A landscape with many peaks, sampled at points; each row gives a point and its height.
A climber steps from a point to the highest of its 5 nearest points, and stops where none of them is higher. Distance is the straight distance between rows; heights are no part of it.
z956: [ 10  35  22   0 -26 -25  -7 -15  -3 -12 -15   1  -3  26 -12  -6  17 -42
 -14 -28  28  -7  -4   7 -44 -12 -12 -24  -8  19  23 -48 -35 -31 -23  51
   2  30 -20  21 -21 -20 -22  18]  (h 589)
z585: [ -1  35  19 -13 -30 -34  -8 -15   3   3 -27 -19 -12  42   5 -13   8 -32
 -18  15  18  -5  -8   5 -21  -5 -14 -21 -42  23  17 -15 -44 -44  13  32
  30  28  -2  23 -23 -10 -24  18]  (h 475)
z210: [-12   7   7 -12 -18 -30  -1  -3  -8  13 -19 -27  -3  22  16  -2  14 -25
 -15  27   5  -4  -8 -12  -6   8 -15 -20 -37   2   6   7 -50 -28  24  25
  22  15 -10  27 -17  -8 -11   8]  (h 511)
z493: [ -3  14 -38  -4   3  17   4  37  12  23  46 -14  -4  -4   0  -1 -15  50
   7  14 -50  13  14  17 -27 -21 -21   9 -17 -33 -23  12  35  41  50 -37
  10 -40  60 -10  50  -7  12  16]  (h 9)
z737: [ -5  20  10  -3 -23 -29   4  -5 -10   5 -25  -7  -9  28  11  -3   8 -36
 -14   8  12   0  -5  -1 -22   5 -18 -22 -23   4  12 -19 -52 -23   8  39
  22  22 -19  21 -22 -13 -18  19]  (h 507)
z315: [ 17  -1  14  12 -16  -6   9  -6 -28 -25 -12  42   6   4   7   5  -2 -21
 -12  -7   6   7  11   6 -22  10   7 -20  18  -2  10 -34 -37   4 -21  40
 -11  10 -33  -7 -31 -12  -9  18]  (h 523)
z634: [ 39  14  33 -76  -1  33  12   1  -4  39  25 -82  -9  16  11  22  18  -7
 -20   8 -19 -31 -41   1   1 -16 -23  -1 -61  29   7   2 -32 -32 -26 -36
  -2   7  66  32 -12  11  -4  -5]  (h 302)
z729: [ -3 -18 -31 -26 -26  28  27  21  37  23  36  -8   3 -16   2  20  -3  32
   4  -3 -19  12  -5  10 -12 -25 -16 -13 -11 -26 -10  28  20  20  29 -19
   3  -9  40   1  31 -14  13  -2]  (h 424)
z727: [-11 -24 -10  10  27   7  16  17  14   3   4   5  13 -12   4   2 -14   5
  11 -13  -1  -1  -3   0  23   2  32  13  30   1 -16  18  44  22  10 -28
 -24  -2 -10 -29  16  13  19 -18]  (h 470)
z622: [ -7  10   8   3 -18 -20  11   0 -15   2 -23   6   1  18  10   2   6 -34
 -15   0   7   6   2   1 -25   8 -14 -24  -8  -4  12 -21 -49  -9  -2  45
   8  18 -30  14 -24 -13 -16  19]  (h 551)
z928: [  9   5  11   7 -18 -11  10  -6 -23 -14 -15  26   2  13   7   7   3 -29
  -9  -6   8   5   7   2 -27  11  -3 -20  11  -3  12 -30 -42   4 -17  44
  -4  19 -32   2 -26 -14 -13  19]  (h 535)
z461: [ -8 -17 -19  11  24  17  22  21  22  15  12   8   6  -7  -8   2 -19   6
  20 -17  -5  -5  -4  19  21   0  22  20  20   6 -15  15  58  28   5 -30
 -20   5   5 -31  35   4  16 -22]  (h 423)
z452: [ 23  14  25  14 -22  -3 -26 -23 -29 -42 -14  24   1   0 -21   2  28 -24
 -11 -49  36  -9   5   0 -27  -2  10 -18   8   7  22 -46 -29 -24 -45  52
 -31  17 -30  10 -24 -21 -11  13]  (h 182)
z181: [-17   0  -5  -5  -8 -21   6   5  -9  14 -17 -20  -1  13  19   2  15 -24
 -13  19   7  -1  -6 -18  -4  10 -12 -21 -24 -13   3  10 -48 -17  22  23
   9  13 -23  21 -16  -9 -11   7]  (h 480)
z896: [ 10   8 -42  30  29  13  14  33   0  23  30   6 -12  17 -30  -3 -30  23
  37  13 -39   1   9  47  -3   3 -14  29 -13 -14  -8   2  67  51   5 -41
   5 -14  33 -36  70 -13   8 -20]  (h 272)
z37: [ 23   3  26 -56  -8   3 -10  -2 -11  21   7 -68 -11  20   9  12  27  -8
 -12  28  -5 -32 -32  -7  24  -5   2  -3 -65  24   5  19 -42 -46  -4 -27
   7  15  35  31  -9   2  -4  -9]  (h 620)
z761: [  3 -22  -6 -45 -26   8  -2   2  13  16  13 -49   1  -5   3  22  32   2
  -2  20   0  -6 -23 -19  17  -4 -18  -5 -38  -2   3  40 -32 -33   8  -8
  -2   8  20  30   1  -2   2 -15]  (h 641)
z573: [ -2  29 -41  16  36  -2  -6  44  -4  27  53 -26  -2   4  -6 -10 -13  40
  12  19 -63   2  15  17 -27  -9 -27  34 -21 -32 -28  11  49  55  38 -44
   6 -47  59 -11  69  -6  12   9]  (h 45)
z198: [  7  18  15   8 -23 -23   3  -7 -14 -10 -16  14   2  21  -1   1   7 -40
 -14 -10  13   3   4   5 -34   1 -10 -21  -5   3  15 -38 -44 -13 -19  50
   2  24 -32  13 -23 -18 -14  16]  (h 614)
z566: [-18 -23  -4   3  23  -2  19  14  -5   7  -7   2  15  -9  27  11  -1  -8
 -12   0   1  -4   0 -17  12  14  23  -5  19 -15  -5  13  -5  18  23   1
 -20  -1 -24 -11  -9   4  10  -1]  (h 373)
z978: [-25 -24 -18 -20   3   1  23  14  16  21   5 -19  15 -16  18  12  20  -3
  -8  -2   6  -3 -12 -21  11   2   0 -15  -3 -20  -8  30 -18   8  22   1
  -9   4 -14  17   6 -12   5  -5]  (h 169)
z539: [-17  -4  -1 -16 -12 -20  -3   2   0  18 -12 -37   1   9  17   5  21 -15
 -11  23   8  -5  -9 -20   8   6 -14 -12 -33  -7   2  25 -50 -27  24  15
  12  12 -10  28 -11  -9  -5  -2]  (h 575)
z113: [-25  12   9  65  45 -10 -15 -43   5 -20 -12  44 -18 -25 -17 -36 -23  19
  31   4   2  34  29 -10  12   9  -3  33  68   4 -15 -28  35  26 -34  -7
  54 -34 -24   1  -2  26 -14   0]  (h 592)
z879: [-32   7   0  56  47 -11 -24 -22   6 -16 -19  36  -3 -20 -14 -36 -25  16
  24   4   6  25  26 -14  27  15   0  39  59   4 -11  -1  44  17 -12 -20
  34 -28 -18 -12  -6  41  -1 -11]  (h 679)
z902: [ 19   2  29  22 -27   7 -38 -34 -31 -54  -9  36   0 -21 -19  -6  21   5
  -6 -48  34  -8   9  -6 -15  -2  20 -22  19   6  17 -35 -18 -23 -43  51
 -34  -1 -34   8 -27 -25  -6  11]  (h 146)
z850: [ 31 -10   8 -66 -25  32   5   1   4  22  24 -66  -9  11  -2  34  26  -2
  -4  14 -16  -9 -34  -4   8 -13 -28   4 -54  13  12  22 -30 -33 -20 -29
  -5  12  59  27  -5   8   5 -11]  (h 627)
z466: [ -1  10 -40  15  20  17  16  40  11  27  44  -6  -8   9 -12   0 -24  36
  22  10 -47   5  10  32 -22 -15 -14  14 -14 -29 -21   6  51  52  30 -36
  11 -23  48 -16  62 -14  10   0]  (h 269)
z219: [-14 -21  -9  17  34   3   5   9   3  -2  -6  13  13 -11   8  -6 -15   5
   7  -7   2  -1   5  -4  29  10  32  19  35   3 -12  14  41  16  10 -25
 -18  -4 -14 -31   0  22  16 -14]  (h 508)
z395: [-10  -5   0   1   2 -17  16   6 -17   5 -15   2   5   8  18  10   6 -26
 -15   9   2   3   2 -12  -9  16  -3 -20   0 -14   5   1 -43   5  15  24
   1   6 -31   6 -23  -8  -4  11]  (h 351)
z9: [-16 -16 -11  18  37   4   3  12  12   0  -6  14  14 -14  -3  -7 -21   6
  14  -9   6  -4   5   1  36   8  25  25  32  10 -14  17  52  19   7 -30
 -20  -3 -13 -33  13  18  17 -21]  (h 564)
z440: [ -5 -20   3  19  19  -1  10   1 -21 -17 -17  31  10  -4  25  -1 -20  -5
 -12   8  -4   8  14 -11   9  21  26   3  37  -7  -2  -3   3  17  11   4
 -14  -5 -27 -25 -23  15   3   7]  (h 635)
z164: [  0 -10  15  32   5  -7  -6 -18 -19 -43 -11  53   8 -10  16 -14 -27  16
  -2   9  -2  17  30  -7   7   8  21   9  55   7 -11 -14  13  10  -7   6
  15 -13 -24 -19 -27  23  -6   8]  (h 722)
z650: [-38  12 -15  48  42 -17 -30  -9  24   2 -22  24   4 -29 -35 -45 -16  16
  41  -5  17  16  16  -1  40  17 -11  46  40   0  -6  13  60  22 -19 -29
  14 -20 -18 -23  19  28   9 -29]  (h 542)
z785: [  6  16 -49  31  35  10   7  37  -9  28  36  -3 -15  16 -25  -2 -27  23
  33  17 -48  -2  12  39  -7   7 -19  31 -18 -23 -11   4  58  56  14 -46
   5 -25  37 -26  71  -7   7 -18]  (h 235)
z223: [ 22 -11 -24 -58 -47  43   3   7   9  17  30 -36  -7  -4 -12  41  13  20
   4  13 -24  20 -11   1  -5 -15 -42  -7 -47 -16   9  24 -21 -10   3 -29
 -11  -8  67  12   1   8  15  -5]  (h 519)
z480: [  8  42  27 -19 -37 -32 -12 -20  13  -3 -29 -16  -9  45   3 -14   7 -32
 -24  10  19 -14 -10  10 -26  -9 -10 -25 -41  29  21 -22 -34 -49  10  34
  29  31   0  20 -17 -10 -27  23]  (h 493)
z706: [-27  -5 -11  36  39  -8 -20  -7  10 -15 -16  21   7 -15  -7 -28 -21  13
  17   1   9  10  18 -10  38  12  15  39  46   8  -8  12  51  11  -3 -28
   2 -13 -15 -28   4  38  13 -20]  (h 573)
z351: [ 11   6  18 -38 -11 -14 -16  -5  -8  14 -11 -54 -13  29  14   1  24 -12
 -16  35   3 -24 -19  -7  17   2  -1  -7 -62  20   6  20 -47 -51  18  -8
  14  16  17  25 -13   3  -8   1]  (h 606)
z524: [  5  22  24 -26 -19 -26 -17 -12  -5   9 -24 -39 -17  44  15  -9  13 -16
 -23  36   6 -20 -16   3   4   0  -1 -20 -61  22  10   8 -48 -52  19   7
  27  20  11  21 -20  -1 -17  13]  (h 619)
z372: [-17 -16  -8  -3   7 -12  17  11  -8  14 -14  -9   9  -7  26   9   7 -16
 -11   8   4   0  -4 -20   2  14   1 -16   2 -18  -2  14 -31   7  23  17
  -4   4 -28   8 -10  -9   0   5]  (h 133)
z143: [ 15 -10  18  17 -14  -3   1 -10 -28 -41 -12  57   8  -7  12   0 -10  -2
 -13   1   4  12  21   6 -11  12  14 -12  35  -1   5 -26 -19   6 -19  33
  -7  -1 -33 -14 -34   1  -6  18]  (h 484)
z99: [  1   8 -37  14  20  23  22  35  13  29  40  -1  -9   8 -14   2 -26  29
  24   5 -43   5   6  33 -15 -13 -13  12  -9 -21 -21   6  52  52  26 -37
   4 -21  42 -21  61 -16   7 -10]  (h 720)
z448: [-29  17  -3  72  66  -9 -18 -44   0  -7 -16  47 -27 -36 -37 -32 -13  14
  43   7   2  36  20  -8  13  19 -11  31  65  -8  -8 -30  32  40 -49  -9
  49 -38 -29  -2   0  21 -13  -1]  (h 506)
z450: [-14 -28 -20 -27 -21  19  25  16  34  24  26 -16   8 -19   4  21  12  14
   2  -5  -6   2 -15  -5   2 -14 -10 -15  -8 -20  -9  33   6  10  22  -9
  -9   0  12  13  23 -17  11 -11]  (h 429)
z596: [-19 -11  -8 -11  -2 -16  11   5  -2  20 -11 -26   8   1  20  10  17 -18
 -12  11   7  -2 -10 -26   3   9  -8 -16 -15 -18   1  21 -41  -4  26  18
   1   5 -22  21 -10 -12  -3   4]  (h 325)
z426: [ 16  -1  26  28 -30   2 -20 -32 -21 -62  -1  60  -2 -32   0 -19 -10  30
  -3 -22  21   7  23  -1  -3  -7  26 -18  41   8  -6 -35  -2  -8 -36  39
  -4 -11 -25   1 -16 -16  -2  16]  (h 383)
z277: [ -7 -18  -3   6  16  -4  18  10 -18   0 -17  16   9  -2  23   9  -6 -14
 -16   4   1   2   3 -15   3  19  14 -11  25 -14  -3   2 -17  14  16  11
 -14  -3 -33 -11 -25   4   0  10]  (h 459)
z750: [ 39  16  42 -72   6  23   5   0  -7  37  17 -79 -11  20  22  18  24  -7
 -24  13 -14 -38 -41   0   7 -13  -7  -3 -67  27   8   3 -38 -35 -23 -38
   7   7  53  33 -12   3  -3   1]  (h 439)
z663: [  5  -6   9  12  -6  -8  14  -2 -29 -17 -14  35   7   5  16   8  -6 -19
 -15   0   0   9  14  -4 -16  16   8 -16  19  -9   8 -21 -31  10  -4  30
  -6  10 -34 -10 -33  -7  -6  17]  (h 474)
z745: [ 10  43  34  -5 -21 -29 -16 -28   9 -13 -16 -12  -3  24 -14 -12  24 -43
 -22 -39  38 -20 -14   2 -48 -19  -7 -20 -13  31  25 -48 -24 -41 -23  50
   1  29 -10  25 -19 -17 -23  24]  (h 472)
z662: [-24  -2   9  49  33 -10 -19 -21   0 -24 -18  35   2 -17  -6 -28 -29  18
  16   9   2  19  26 -16  21  11   7  34  57   7  -9  -5  42  13  -6 -15
  31 -24 -20 -15 -12  38  -3  -6]  (h 731)
z819: [ -5 -17   8  25  17  -4   0  -5 -20 -26 -15  38   9  -6  16  -6 -26   6
  -5  11  -2  10  22 -11  14  19  26  12  47   4  -7  -5  16  16  10  -3
   0 -10 -28 -22 -22  28   0   7]  (h 708)
z538: [-17 -16   0  25  36   2   2   3  -7 -16 -18  25   9  -8   9 -10 -23   6
   1   4   0   5  14 -12  27  15  30  21  45   2  -9  11  33  12  16 -14
 -10 -12 -18 -28 -10  27  11  -6]  (h 604)
z83: [ -1 -17 -23   7  15  23  33  26  28  22  29   3   3  -3  -8   8 -18  13
  23 -12 -15   0  -6  27   2 -13   8   9   8  -4 -11   9  57  39  12 -32
 -10   2  21 -25  48 -11  14 -19]  (h 397)
z731: [-14 -24  -7  11  29   4  17  13  -2   3  -9  14  12 -12  15   5 -13  -2
  -2  -4  -2  -5   2 -11  21  17  32   7  36  -7  -9  15  23  19  15 -14
 -23  -5 -22 -25  -5  15  14  -8]  (h 520)
z259: [ 37  19  45 -67   7  11  -4  -1 -16  36   7 -72 -13  28  26   9  24  -9
 -30  23  -6 -44 -38   1  14  -7   9  -4 -70  28   7   8 -45 -43 -10 -35
   8  10  39  31 -14  -2  -8   6]  (h 537)
z445: [-16  -2 -23  27  31  -5 -11   8  23   1  -6  18   8 -18 -29 -25 -22   9
  37  -7  10   5  10  16  41  12   4  44  22  13  -8  16  72  21 -15 -37
  -8  -5  -4 -36  37  21  18 -40]  (h 410)
z145: [-39  14  -5  65  60 -16 -18 -32   7  -5 -23  34 -13 -27 -28 -40 -18  15
  32   3   9  30  23 -11  21  15 -13  40  60  -6  -7 -12  40  31 -32 -13
  44 -33 -20  -6  -1  34  -7  -9]  (h 615)
z666: [ 10  47  33 -16 -32 -31 -16 -28  20  -9 -21 -14  -7  38 -11 -15  14 -38
 -26 -22  34 -18 -16   6 -36 -20  -8 -23 -27  34  24 -41 -24 -50  -9  43
  18  31   1  22 -17 -15 -30  26]  (h 438)
z838: [ 14  22  22   8 -28 -17  -4 -11 -17 -19 -15  17  -1  14  -9   4  15 -37
 -11 -30  25  -1  -3   9 -37  -3  -4 -20   0  11  20 -44 -36 -18 -35  53
 -13  25 -31  12 -24 -20 -15  16]  (h 730)
z553: [ 15  45  35   2  -1 -15 -34 -39  -1 -21 -21 -21  -3  20 -27  -9  39 -42
 -24 -60  46 -30 -12  -5 -44 -21   7 -17  -9  26  30 -56 -12 -40 -26  48
 -18  23 -16  29 -20 -19 -28  24]  (h 313)
z597: [-19 -11 -11  25  33  -3  -5   4  11  -4  -8  16  12 -12  -9 -18 -20   9
  21  -5   4   6  10   1  38  11  21  33  36  13  -8  13  57  14   2 -31
 -12  -7 -10 -36  19  27  15 -30]  (h 811)
z291: [ 21   2  16  11 -26  -6  -5 -12 -30 -38  -9  47   5  -3   1   3   2  -9
  -9 -17  13   9  13   7 -24   6   9 -18  21   5  12 -37 -32  -3 -33  43
 -14   7 -33  -5 -29 -16  -4  19]  (h 688)
z925: [ 29  -5  19 -65 -14  18  -3  -1  -6  23  15 -69 -10  11   6  25  29  -4
  -6  20  -9 -25 -35  -8  13  -7 -13   1 -59  19   5  18 -37 -41 -14 -28
   0  12  45  31  -7   7  -1 -12]  (h 636)
z146: [-14 -20  -1  14  29  -1   9  10 -10  -7 -14  19  12  -8  19   0 -17  -5
  -9   1  -3   2   9 -12  16  18  29   9  38  -5 -11  11  16  19  19  -7
 -17  -6 -23 -25 -18  18  10   2]  (h 590)
z411: [ -3  -6   4 -31 -20 -14  -9  -4  -1  16  -5 -49  -4  12  11   6  26 -11
 -10  30   3 -12 -18 -22  15  -3  -8 -10 -51   5   0  29 -46 -38  19   2
  12   9   5  32  -7  -4  -4  -7]  (h 631)
z552: [-10 -12  -1   6   9  -8  17   8 -15   4 -19  11   8   2  25  10   1 -22
 -17   6   1   6   1 -14  -5  21   3 -16  12 -16   2  -1 -30  12  13  25
  -7   7 -33   2 -27  -3  -2  13]  (h 324)
z743: [  4   3 -37 -26 -26  29   9  28  26  20  41  -6  -2  -7   1  15  -9  45
   3  12 -36  20   6  13 -22 -27 -27  -4 -22 -33 -13  26  19  27  44 -28
   4 -29  61  -6  31  -6  17  12]  (h 239)
z529: [  0   0   3   8  -5 -17  14   5 -21  -4 -19  19   5  14  17   8  -1 -28
 -15   6   1   5   6  -7 -19  15  -2 -18   3 -12  10 -18 -41   8   3  38
  -1  12 -35   2 -29  -9 -10  14]  (h 469)
z977: [ 33  24  42 -53   7  -2 -14  -3 -14  27  -4 -64 -15  34  23   4  18  -8
 -30  31  -1 -40 -34   2  18  -2  20 -12 -72  25   8   6 -41 -51   1 -27
  15  12  32  20 -18   2 -10   9]  (h 545)
z545: [  2  -4  25  32 -13  -4 -12 -26 -13 -57  -4  60   0 -23  12 -20 -28  27
   0   0   7  17  31  -3   0  -1  22   3  57   6 -10 -26  10   5 -23  20
  21 -19 -23  -8 -21   8  -6  14]  (h 566)
z69: [-13 -11 -17  22  30   2  -1  15  17   1   0  14   8 -13 -16 -15 -22  10
  27 -11   4  -1   4  15  37   6  21  37  23  16 -11  16  66  19  -3 -35
 -15  -1  -4 -35  31  20  19 -29]  (h 530)
z520: [ 13 -16   2 -53 -26   9  -2   0   5  14  16 -56  -3   1   2  27  33  -2
   0  24  -5 -12 -27 -17  18  -5 -19  -5 -47   7   2  35 -36 -39  -1 -16
   0  10  31  30  -5   2   3 -14]  (h 648)
z371: [ 24   8  24  12 -28   3 -24 -20 -31 -47  -8  37   4  -9 -14   2  20 -12
  -8 -40  27  -3  11   3 -23  -4   8 -21  17   6  16 -39 -25 -15 -47  50
 -32  14 -32   5 -25 -20  -7  14]  (h 300)
z979: [-37   7  -8  53  48 -13 -27 -16  14  -4 -26  26   0 -26 -20 -42 -23  13
  30   0  10  18  21 -10  34  15  -4  43  50   3  -6   8  51  16 -13 -24
  21 -24 -21 -15   8  39   5 -19]  (h 624)
z248: [ 23  12  30  22 -20   9 -44 -36 -32 -47 -13  20  -2  -8 -29  -2  29  -7
 -10 -57  33 -20   8  -6 -22  -1  15 -21   8   9  25 -39 -22 -30 -43  51
 -42   7 -32  12 -29 -24 -12  15]  (h 139)
z310: [ 16  -8 -35 -47 -44  40   3  19  17  17  35 -18  -5 -10   0  33   3  33
   5  17 -34  31   3   9 -19 -21 -38  -9 -40 -28   2  28  -3   6  23 -23
 -10 -19  67   0  13   2  20   8]  (h 189)
z203: [ 26 -15 -12 -64 -41  33   5   3   9  21  26 -47 -11  -1  -9  40  23  11
   5  15 -17   6 -19  -3   2 -14 -34  -1 -48  -2  10  28 -24 -22  -8 -23
  -8   6  56  18  -1   6  11 -10]  (h 607)
z163: [ -1  -5 -32  24  23   3   4  18  16   9   9  20   1  -6 -34 -19 -26  14
  40  -4  -4   0   8  36  33   2  -2  37   6  10  -6  13  76  31 -13 -39
  -7  -1  13 -42  55   3  16 -40]  (h 394)
z157: [ -8 -23 -15 -40 -27   4   6   5  20  19  14 -36   8 -14   8  16  29   3
  -5  10   3  -3 -18 -21  14  -6 -17  -9 -27 -10  -2  40 -25 -19  16  -3
  -4   6   9  28   5  -9   9 -14]  (h 591)
z616: [-13 -25 -20 -11   9  18  34  23  35  26  24  -2   6 -18   5  13  -5  10
   7 -19  -8  -5 -12   6   2 -11  10  -6  13 -12 -18  19  34  29  16 -19
 -17   2   8 -11  31 -13  15 -15]  (h 398)
z392: [  3  14 -43  27  33  12  12  38  -3  30  41  -6 -10  14 -14  -4 -26  34
  24  14 -50  -1  12  35 -14  -4 -18  23 -17 -28 -20   6  56  56  23 -41
   7 -29  43 -21  69  -8   6  -5]  (h 223)
z306: [ 22  -1  24  17 -35   4 -24 -21 -31 -54  -6  47   4 -20  -8  -4  10   5
  -7 -32  25   0  18   3 -18  -5  21 -19  23   3  10 -35 -18 -15 -39  49
 -25   7 -28   1 -27 -19  -5  16]  (h 340)
z963: [ 11 -22 -12 -55 -36  22   3   2  19  17  24 -43   3  -7  -4  32  28   9
   4  12  -9   1 -25 -13  10 -12 -27  -3 -41  -4   6  36 -25 -25   1 -15
  -6   6  39  24   4   0   7 -14]  (h 634)
z674: [ -9 -28 -16 -35 -25  12  18  10  28  24  18 -27   6 -18   9  20  22   8
  -5   3   0  -2 -18 -14   8 -11 -13 -11 -20 -17  -7  42 -16  -7  18  -3
  -4   4  13  23  11 -14   8  -9]  (h 495)
z344: [  6  -4 -30  20  18  15  25  27  17  20  21  12  -1   9 -22   0 -28  15
  34  -4 -22   0   3  42  11  -4   1  21   2  -3  -9   7  69  42   1 -38
  -4  -2  24 -37  56  -4  13 -26]  (h 361)
z412: [ 22  19  28  12 -11   1 -36 -33 -28 -39 -16   5  -2   1 -33  -1  36 -24
 -13 -57  38 -17   1  -2 -32  -5   8 -18   0  13  26 -48 -24 -34 -44  53
 -34  17 -29  19 -26 -23 -14  12]  (h 284)
z926: [ 12  42  32 -27 -34 -30 -16 -21  10   2 -30 -23 -18  52   3 -14   2 -27
 -28  19  19 -17 -14  10 -15  -8  -1 -23 -51  32  24 -15 -34 -53  16  19
  33  26  10  13 -19  -7 -25  21]  (h 561)
z212: [  2 -13   8  16   7  -4   9   0 -27 -19 -18  38   6  -1  23   3 -14  -8
 -12   7  -3   9  15  -9  -5  20  18  -8  31  -9   2 -11 -16  12   6  18
  -9  -3 -34 -17 -30   9  -2  14]  (h 558)
z636: [-28   5 -24  40  32 -16 -25  -2  23   3 -14  24   5 -25 -35 -40 -19  13
  38  -8  17  10  13   6  47  12  -5  45  34   7  -4  17  67  21 -18 -33
   4 -15  -8 -31  30  26  14 -33]  (h 467)
z550: [  2 -22 -23 -45 -38  29  16  11  33  20  30 -22   2 -17  -3  28  14  21
   4   7 -13  12 -15  -7  -2 -19 -26 -10 -26 -20  -4  36  -7  -5  16 -13
  -6   0  36  17  17  -9  14 -10]  (h 521)
z567: [ 19  11  19  11 -25  -9  -4 -13 -25 -30  -9  33   0   7  -6   5  12 -26
 -10 -24  17   4   8   7 -33   0   3 -22   9   7  16 -39 -33  -7 -35  50
 -16  21 -34   2 -30 -19 -11  15]  (h 560)
z196: [ 13 -18 -23 -54 -48  35   4  13  21  17  31 -26  -3 -12  -7  38  15  26
   2  11 -19  20 -11  -1  -2 -19 -37 -10 -37 -18   5  35 -11  -8   9 -19
  -4  -8  58   9   7  -1  12  -9]  (h 473)
z758: [-17 -13  -3  29  37   1  -7   6   3 -12 -11  20  13 -13  -2 -16 -22  10
   6  -2   3   4  15 -10  33  12  28  28  43   9 -12  11  45  15   6 -22
 -10 -10 -13 -27   5  33  12 -15]  (h 552)
z831: [-18 -26 -14  -6  14   6  28  20  20  21   8  -6  14 -20  16  13   3   2
  -1 -11   1  -6 -10 -14  12   3  17  -6  17 -16 -13  24  11  22  20  -9
 -18   3 -11  -2  11  -8  12  -4]  (h 390)
z34: [ 17  35  31   8 -12 -13 -28 -31 -13 -26 -19  -8  -4  13 -27  -6  35 -39
 -18 -52  39 -22  -9  -2 -42 -13   6 -18  -3  20  29 -55 -24 -35 -35  53
 -26  22 -23  21 -21 -21 -21  17]  (h 418)
z5: [-10   1  18  48  12  -8 -14 -33  -7 -41  -4  54  -4 -20   5 -30 -32  27
  15   8  -1  22  29  -5   5   2  13  18  60   8 -16 -27  27  13 -24   4
  40 -29 -22   2 -13  20  -9   7]  (h 618)
z293: [-13 -25 -10   6  28   5  22  17  11  11   1   1  15 -14  16   5  -7  -1
   0  -9   0  -5  -7 -11  18   8  28   4  28  -5 -12  17  23  18  19 -13
 -23   2 -11 -17   4   5  15  -9]  (h 460)
z263: [ 18  34  31 -34 -20 -23 -17 -15  -4   9 -23 -35 -17  50  13  -7   7 -16
 -29  36   9 -23 -18   7   2  -2   7 -20 -65  30  15  -3 -41 -57  24   4
  30  21  17  15 -21   0 -21  14]  (h 782)
z857: [ -9 -16 -26  -5   2  28  35  24  36  26  34  -2   3  -8  -4  14 -15  21
  12 -14 -19   3  -9  19  -6 -18   2  -2   3 -13 -16  14  42  36  20 -26
  -7  -5  24 -10  42 -14  14 -10]  (h 402)
z615: [-14  -6  13  38  20  -5 -13 -18 -11 -39 -16  46   2 -12   9 -23 -35  20
   4  14  -3  18  26 -11  16  10  16  23  58   5  -9 -11  28  10  -4  -3
  23 -25 -24 -11 -19  32  -1   5]  (h 858)
z12: [ -7 -12 -29 -11  -8  28  33  24  36  28  36  -1   2 -10   0  14 -15  32
  13  -5 -28   7  -2  20 -16 -25 -12  -4  -1 -21 -14  18  37  37  31 -25
   2 -10  37 -10  45 -15  14  -4]  (h 401)
z653: [-15 -17  -9 -18 -12  -9   8   8   5  19  -6 -37   6  -3  17  12  24 -10
  -9  14   4  -4 -16 -24  10   5 -10 -15 -24 -14  -2  32 -37 -16  22  11
   3  11  -9  28  -5 -10   0  -6]  (h 462)
z564: [ -5   4 -36   8   8  23  18  37  19  28  41  -5  -7   2  -4   2 -22  35
  17   9 -46   6   5  27 -25 -20 -14   3 -11 -27 -25  10  46  50  36 -33
  11 -27  47 -16  57 -10  10   0]  (h 263)
z45: [ 22  -6  25  18 -28  -3  -9 -21 -28 -56  -6  59   4 -17   6  -7  -9   8
  -6 -12  14   8  22   0 -10   4  21 -12  37   6   2 -31 -15  -4 -29  35
  -7   1 -32  -9 -24  -7  -5  18]  (h 451)

Where does a climber stop that starts at each point below?
z552 -> z615
z12 -> z520
z831 -> z615
z293 -> z615
z743 -> z520

Call two points neighbours if one is among the 5 nearest of the other. Go from one point of each pair to the other, from neighbour to neighbour, staying as high as possible. Name the lowest point that can't be avoided.
z520 and z291 -> z737
z263 and z597 -> z143
z263 and z520 -> z351
z291 and z838 -> z567
z597 and z615 -> z706
